Each scene shows the same named points in several views. A view is turned or mirrored, shifted and resized as a whole, has a little noise and may leave points out.
In the rows, 128 means zero.

Scene 1
View 1
Valen: [115 135 133 148 120 145 152 117 168 173 130 115 117 147 135 106 151 157
  93 128 101  90 166 142  76 147  97 167 180]
fadas: [142 140 150 136  97 152 176 129 167 131 140 101 156 131 133 115 180 127
  96 123 147  74 165 150  90 168  94 142 175]
loz: [137 160 144 127 121 128 159 168 131 115 154 123 128 117 108 106  90 109
 119 126 142 107 130 102 102 187 126 124 127]
mev: [104 139  92 151 145 173 136 129 137 196 152 137 123 144 100  87  84 151
 109 126  90 115 149 106 102 162 116 124 130]
mivat: [135 159 138 112 116 127 180 157 125 110 149 133 123 135 109 116 134 116
 134 130 142  94 137  97  84 165 138 118 121]
bod: [116 139 100 145 132 205 130 160 121 195 146 105 162 114  87 102  62 134
 128 124 109 108 119 106 132 187 105  81 106]
lileb: [105 143  95 153 111 155 120 129 152 166 169 133 140 121 113  98  89 133
  82 136 106 115 159 111  92 187 108 142 159]
Nuru: [100 151  79 132 128 184 130 156 106 179 165 139 144 125  82 101  59 129
 133 140 105 122 126  75 106 178 130  89  98]
tuga: [ 90 139  85 141  86 161 128 103 168 164 164 136 148 131 137 116 154 150
  72 157  98 104 188 121  51 156 104 162 196]
mol: [102 140 118 133 124 161 135 144 131 186 127 115 121 126 115 113  92 157
 126 132  84 107 134 117  82 154 111 138 152]
ligas: [ 96 140 124 139 136 156 125 154 126 199 116 112 106 123 115 116  73 165
 127 133  71 113 118 117  83 151 114 146 150]
vode: [129 152 128 130 102 133 152 147 145 118 163 126 142 116 117 112 118 115
 100 137 139 100 150 111  86 184 119 135 149]
nabi: [119 148 126 134 126 132 152 149 138 142 147 134 120 131 111 106 106 133
 109 132 119 108 144 106  84 168 124 140 143]
kide: [121 137 147 156 141 140 130 157 143 189 118  97 110 119 123 106  66 156
 106 120  90 107 121 135 101 164 101 157 162]
Bona: [121 148 124 154 153 141 123 177 122 166 152 117 116 110  93  85  11 130
 110 117 110 128 110 101 126 197 120 125 115]
matir: [134 142 166 135 113 150 138 179 128 161 100  69 137  91 123 132  83 140
 132 121 108  94  98 140 100 170 103 136 156]
kuze: [124 145 128 151 110 141 125 156 148 143 156 110 145 105 117 106  75 122
  82 129 126 114 140 121 105 201 106 141 160]
lus: [128 149 132 142 139 123 156 153 139 138 151 134 112 132 108  92  91 129
 106 124 125 111 139 105  94 177 125 138 134]
Lir: [126 139 115 155 117 178 131 149 145 167 156 101 166 111 102 100  85 126
  95 125 129 104 141 123 120 195  97 111 141]
segek: [115 137  97 154 107 173 133 126 161 162 167 123 158 125 116  96 115 133
  79 135 120 102 169 123  98 186  96 131 159]
View 2
lus: [120 148 117 156 115 133 135 147 136 148 120 116 134 138 115 131 177 144
 120 140 115 142 109 125 169  96 127 141 137]
nabi: [122 145 117 146 122 128 129 133 132 152 122 113 123 131 113 137 163 154
 117 127 123 146 118 123 165  99 120 144 136]
fadas: [144 174 132 136 166 103  82  89 117 116 121 134 122 116 110 122 144 146
 137 130 108 170 149 110 126  97 132 132 160]
Lir: [144 109 143 142 132 134 116 142 146 130 106 118 149 113 124 131 166 125
 119 134 110 144 135 116 150 120 120  92 152]
mivat: [ 77 179 115 134 109 135 120 126 135 163 126 107 129 133 113 126 147 167
 119 141 125 143 151 135 163  92 104 163 155]
kide: [165 119 134 139 127 130 133 136 129 145 104 137 115 142 146 152 169 136
 147 135 141 147  79  99 187 113 125 116 124]
segek: [162 111 130 143 141 124 117 130 127 121 133 109 140 107  99 140 164 143
 107 117 106 139 137 122 137 106 132 110 157]
ligas: [152 105 131 119 111 141 141 138 124 155 116 120 113 139 149 164 152 153
 137 119 159 129  92 104 195 111 107 129 135]
kuze: [146 127 130 157 133 129 123 145 149 140 114 110 130 119 117 124 174 132
 120 123 103 160 114 117 153 121 131 101 119]
matir: [135 142 148 129 131 134 109 127 145 153  91 134 113 130 167 127 146 135
 161 135 140 173 112  93 184 135 107  97 118]
tuga: [182 116 111 124 154 105 117 101 100 122 158  95 107 103  86 152 149 177
  99  72 128 141 137 118 132 101 139 136 146]
mol: [148 110 130 121 120 136 135 130 122 145 118 119 118 129 138 158 151 155
 132 118 151 132 110 110 179 107 112 131 145]
Valen: [176 144 119 130 153 101 111  97  99 121 132 135 108 129 111 156 158 158
 136 116 134 143 107 105 151  89 137 149 152]
Bona: [127 104 138 158  97 157 154 184 164 157  97 114 150 141 137 141 190 120
 122 150 116 133  91 122 192 118 116 102 123]
mev: [150  90 127 132 112 138 142 151 123 133 124 113 145 127 113 164 171 145
 113 126 139 109 113 122 169  95 117 132 165]
vode: [118 158 119 149 130 122 114 129 140 146 124 104 127 120 106 117 158 152
 114 122 105 160 140 127 146 109 125 129 133]
lileb: [158 106 124 147 128 129 131 143 130 133 131 102 131 114 102 143 173 149
 103 106 113 137 121 122 151 110 131 115 138]
bod: [114  89 159 133 107 163 127 168 162 137  93 121 174 119 141 142 162 115
 123 155 121 118 143 120 169 118  95  87 174]
View 3
Valen: [127 123  89 102 125 152 113 157  65 170 141 174 155 153 147 115 102 167
 115  90 172 153 127 169 170 127  52 181 144]
vode: [142 101 105  93 105 126  95 135  62  81 159 136 142 125  89  75  98 137
 143 120 153 125 138 123 143 158 115 178 175]
Lir: [138  98  98  60  98  98 148 165  66  82 189 153 111 171 102 104 106 132
 153 126 117 103 150 138 191 132 139 158 144]
lileb: [124 120 126  83  94 122 129 147  48 102 177 163 118 152  97  87  81 148
 115  98 137 101 168 166 186 113 103 158 178]
Nuru: [153 106 116  99 102 112 200 136  33  39 197  97  41 158  41  72  77 109
 134 136 143 117 160 174 176 115 123 117 161]
mivat: [167 100  80 119 126 130 107 130  66  66 137  87 125 119  65  76 106 122
 145 136 173 166 122 123 112 172 113 174 161]
matir: [121 108 115 109 116 119 193 148  74  98 157 181 119 129 134 135 124 118
 178 195 142 120  90 114 154 164 116 208 112]
bod: [156  92  90  69 107  79 202 167  61  40 202 115  59 192  71 112 106 108
 161 152 112 116 154 152 200 121 163 129 130]
nabi: [140 118 119 105 109 127 109 142  67  86 140 136 133 126  91  91  94 144
 134 126 153 130 146 142 140 137 114 176 173]
ligas: [122 131 139 129 120 139 222 139  48 116 159 164  76 145 113 126  86 130
 130 157 164 131 119 184 174 110  75 163 126]
kide: [117 134 140 117 121 129 185 159  75 117 138 190 118 146 133 149  95 146
 139 164 140 125 130 170 174 110 109 185 120]
Bona: [132 128 166 114 108  96 192 154  69  32 154 145  76 148  71 130  86 134
 142 184 112 100 174 171 165  97 176 149 147]
segek: [133 106  94  57  92 120 112 155  51 112 185 161 133 166 108  80  92 145
 125  81 134 112 160 153 195 128 102 159 169]
lus: [146 122 123 121 120 123 122 146  68  74 130 126 122 129  79 105  92 147
 129 138 150 142 155 154 137 127 131 167 162]
kuze: [120 113 134  87  93 111 125 145  67  83 162 174 139 143 104 102  99 142
 142 135 122  92 153 136 166 130 138 184 164]
fadas: [147  88  46  70 120 131  73 159  75 145 152 154 182 147 138  98 122 147
 147  90 157 156 112 112 159 173  86 194 142]
mol: [130 119 121 115 115 138 190 142  44 115 165 155  89 148 111 111  87 135
 126 134 163 134 126 173 174 121  74 163 139]
mev: [142 128 110 102 118 122 174 157  49  98 171 135  82 173  92 108  78 146
 110 105 151 138 162 198 190  93  95 131 151]
loz: [151 104 112 112 114 113 120 137  72  53 137 117 127 122  71  96 102 129
 149 156 140 132 136 124 125 155 145 175 164]
View 4
matir: [154 162 161 155  64  45 176  95 134 115  86  83 150 164 106 140 113 139
 139  92 126 131 101 115 176 114 152 150  87]
fadas: [107 192 127 177  70 122 149  54 105 106  96 154 155 174  98 171 119 213
 143  72 141 143 112 141 162 156 115 151 146]
Valen: [ 95 189 143 173  52 119 139  78 111 141  66 115 136 145 134 163 133 196
 143 106 124 130  90 117 143 135  93 136 168]
mev: [132 166 136 154  92 102  84 148  95 137  58  87 143 116 133 141 145 150
 103 132 139 148 116 116 116 111 123 141 153]
nabi: [125 156 126 144  97 118 125 113 113 118  86 110 168 147 120 141 146 153
 125 104 134 111 118 116 156 131 128 128 147]
tuga: [131 166 149 168  87 150 111  50  88 118  73 108 104 141 143 158 147 211
 152 114 152 132 108 131 100 140  62 104 179]
mivat: [121 150 115 147 104 131 125  99 109  95 107 130 199 154  94 120 147 148
 131  77 125 110 149 120 182 147 162 135 147]
Bona: [158 148 120 122 126  54 131 183 125 123  74  78 168 142 125 149 149 106
  79 134 147 115 107 118 151  97 149 140 100]
Lir: [160 175 131 151 111  75 122 119 104 105  86 111 138 148 101 164 128 164
  96 109 168 154 118 141 134 120 129 154 109]
lileb: [153 157 125 143 126 115 112 109  97 105  84 108 135 146 125 160 152 174
 106 119 166 129 116 140 115 127 103 123 137]
lus: [119 159 110 140 106 107 134 133 115 119  84 114 178 151 118 147 154 142
 109 110 134 105 116 124 166 126 136 130 141]
kide: [126 170 149 150  65  60 159 127 130 147  63  80 146 149 138 158 133 142
 124 125 125 123  80 113 152 107 123 141 118]
ligas: [139 154 163 154  60  78 124 125 117 142  57  53 138 129 142 128 130 132
 136 129 115 128  99  96 139 103 132 133 133]
bod: [174 170 132 149 115  60  87 161  98 103  83  92 159 126  89 139 120 130
  77 116 159 175 137 132 135 105 171 174  93]
segek: [153 176 131 160 110 104 103 107  92 111  77 108 119 141 122 173 139 185
 102 118 171 153 113 143 111 122  99 137 135]
loz: [134 150 112 135 121 104 144 115 118  96 105 120 190 161 100 140 146 138
 115  92 142 100 129 127 177 137 154 131 119]
vode: [140 155 119 145 118 120 139  86 108  95 103 126 162 167 105 149 149 169
 127  92 148 113 126 136 156 143 121 122 135]
Nuru: [175 137 133 136 128  99  69 151  91 100  82  77 161 113 108 111 146 121
  95 125 148 143 150 115 122 108 157 135 128]

In a view up to two points have been moved. Name them for each view, in the order of its rows, or write none.
view 1: bod
view 2: mivat
view 3: nabi
view 4: lileb, segek
